Each row is a point on a tangle of strands that fork, close into loops and nearly touch. The rows are in no order.
In the rows, zero is written as 128.
Two points are linked if the straight distance between their rows is under 30.4. Some points are linked to none.
guvu: [143 154 107 148  80 116 115 138]
mola: [178 160  99 165  76 137 126 149]
Guk: [134 138 103 126  94 120 118 134]
ged: [151 120  91 123  90 139 126 179]
Ridet: [ 87 139 156 133 162 115 127  68]
luzi: [ 78 138 125 120 142 106 127  80]
dodi: [115 125 138 128 141 139 123 122]
Geki: [194 156 132 179 145 169 148 147]
mol: [106 158 145 151 156 134 130  56]
kisom: [ 74 105 104  85 112  86 121 139]
beva: [197 173  93 188  65 145 131 174]
mipeg: [ 86 116 135 113 142 117 124 118]
Nar: [ 61 113 148 106 155  98 125  99]
sez: [ 59 118 132 103 146  95 130  95]
Mifuv: [ 80 146 128 128 146 108 129  63]
Gidep: [138  78 152  78 177 141 137 131]
sog: [ 82  90 142  95 141 111 117 149]
Dofe: [139  88 150 101 141 133 125 168]
vadi: [ 99  87 129  98 125 129 117 180]
kov: [107 169 132 153 150 132 130  47]
Mipem: [161 108 156 108 176 148 145 101]
nemes: [177 125  82 136  87 151 132 200]
zoven: [151 132  95 128  87 132 122 162]
Manu: [153 111  85 117  89 145 127 200]
met: [206 165  96 182 130 178 148 174]
Sekeg: [173 163 137 180 145 169 145 112]
fisez: [175  93 140 115 138 145 136 191]
Dener: [116 149 114 133  98  99 118 110]
tiga: [187 151 118 173 134 172 146 163]
kepe: [109 162 119 142 107  96 121  76]
Nuvof: [183 135  88 145  77 142 130 186]
dined: [130 123 151 133 146 144 128 122]
mal: [139  74 150  74 161 134 133 151]
nur: [108 106 172  98 167 109 126  93]
gimap: [ 98 173 116 163  85  94 112 100]
vep: [145 168 130 169 142 158 137  80]
pasu: [136 173 134 166 144 154 135  60]
vovis: [167 122 154 138 150 148 140 135]
lefek: [197 158 107 180 133 176 148 166]
bugi: [130 153 149 157 151 148 132  84]
zipa: [ 91 172 120 161  94  85 118  85]
voz: [105 146 114 126 107  94 120 102]
vos: [132  87 156  83 169 127 131 121]
Kan: [154  82 147  95 141 137 133 173]
Besu: [148  98 157  96 178 145 142 111]
Seko: [185 150  93 161  69 138 130 179]
bapo: [ 98 121 136 120 141 127 123 118]
Sima: [121 156 152 159 155 144 132  67]
dako: [ 88 129 105 126  72  85 107 165]
Bape: [113  73 153  76 144 112 118 169]
Kenap: [ 57 128 142 116 157  95 132  71]
Sadu: [150  95 137 119 128 145 130 189]
tanok: [167 108 154 112 188 163 151 110]
Vuto: [146  89 152  88 183 151 142 122]
sula: [171  80 142  97 146 143 138 187]
mez: [162 114 160 118 162 141 142 113]
riken: [128 174 132 162 148 145 135  50]
lur: [201 158  90 175  68 146 131 186]
tez: [ 74 130 121 110 137  98 128  88]
ner: [167 200 119 184 125 148 138  43]
ket: [127 146 110 133  96 108 115 120]
boti: [131  94 141 111 131 139 124 177]
zuzok: [143 145 121 150 130 157 134 119]
kar: [ 90 126 169 119 166 109 125  78]
Dorez: [183 160 134 180 147 170 147 129]
Lakev: [187 168  99 175  73 141 130 154]
kes: [ 76 108 135 105 143 112 122 124]
vusa: [ 90 113 170 109 165 105 124  88]
dut: [144 155 144 161 148 157 137  93]
badil: [169 113  81 123  80 144 127 207]
Tem: [ 76 109 162 105 161 102 125  97]
Pif: [147 118 154 134 146 142 133 130]
pom: [ 80  93 150  96 148 106 121 134]
vifa: [147 137 100 129  91 129 121 146]
vuzo: [101 130 107 112 110  98 120 113]
vin: [159 157 144 171 147 161 141 104]
fubu: [116 118 102 107 102 120 117 151]
Kini: [122  72 154  72 151 119 125 156]
Vorip: [120  97 163  90 164 119 129 108]
kipad: [106 177 125 159 103  92 119  70]
Temuz: [102  98 113 100 119 130 118 171]
mogi: [159 153 105 152  78 129 120 146]
sikuf: [ 94 153 110 148  79  89 111 129]
Lurar: [ 94 164 112 156  81  91 114 116]
tatan: [106 124 105 108 105 107 117 133]
feza: [ 78  87 126  89 130 112 118 162]
bup: [128 120  99 113  93 117 118 160]
Lopit: [ 84 146 140 134 158 118 129  66]
tad: [113  78 146  90 133 120 118 181]
rim: [ 74  90 109  83 120 106 117 168]
nilu: [ 92  96 105  92 113 117 118 170]

A piece is two or more points that can be reached from each other along the links. Count, over all rows, the pieces, the separate loops (a circle has one, a figure eight two, a Y none), the forks (points with three links) and the tips (points with one).
pieces | 5
loops | 3
forks | 4
tips | 8

A tip is a point with one link. Name the tips that can be reached along the links from each point below, in the order of the rows.
Lurar | kepe, sikuf
Gidep | vovis, tanok, mez
Dorez | met
mola | guvu, bup

Name the points in between on the shortest way along the links from the first point to the second, in order.
voz / zoven | Dener, ket, Guk, vifa
rim / vadi | nilu, Temuz
Nuvof / mola | Seko, lur, beva, Lakev
bugi / kov | Sima, mol
bapo / vovis | dodi, dined, Pif
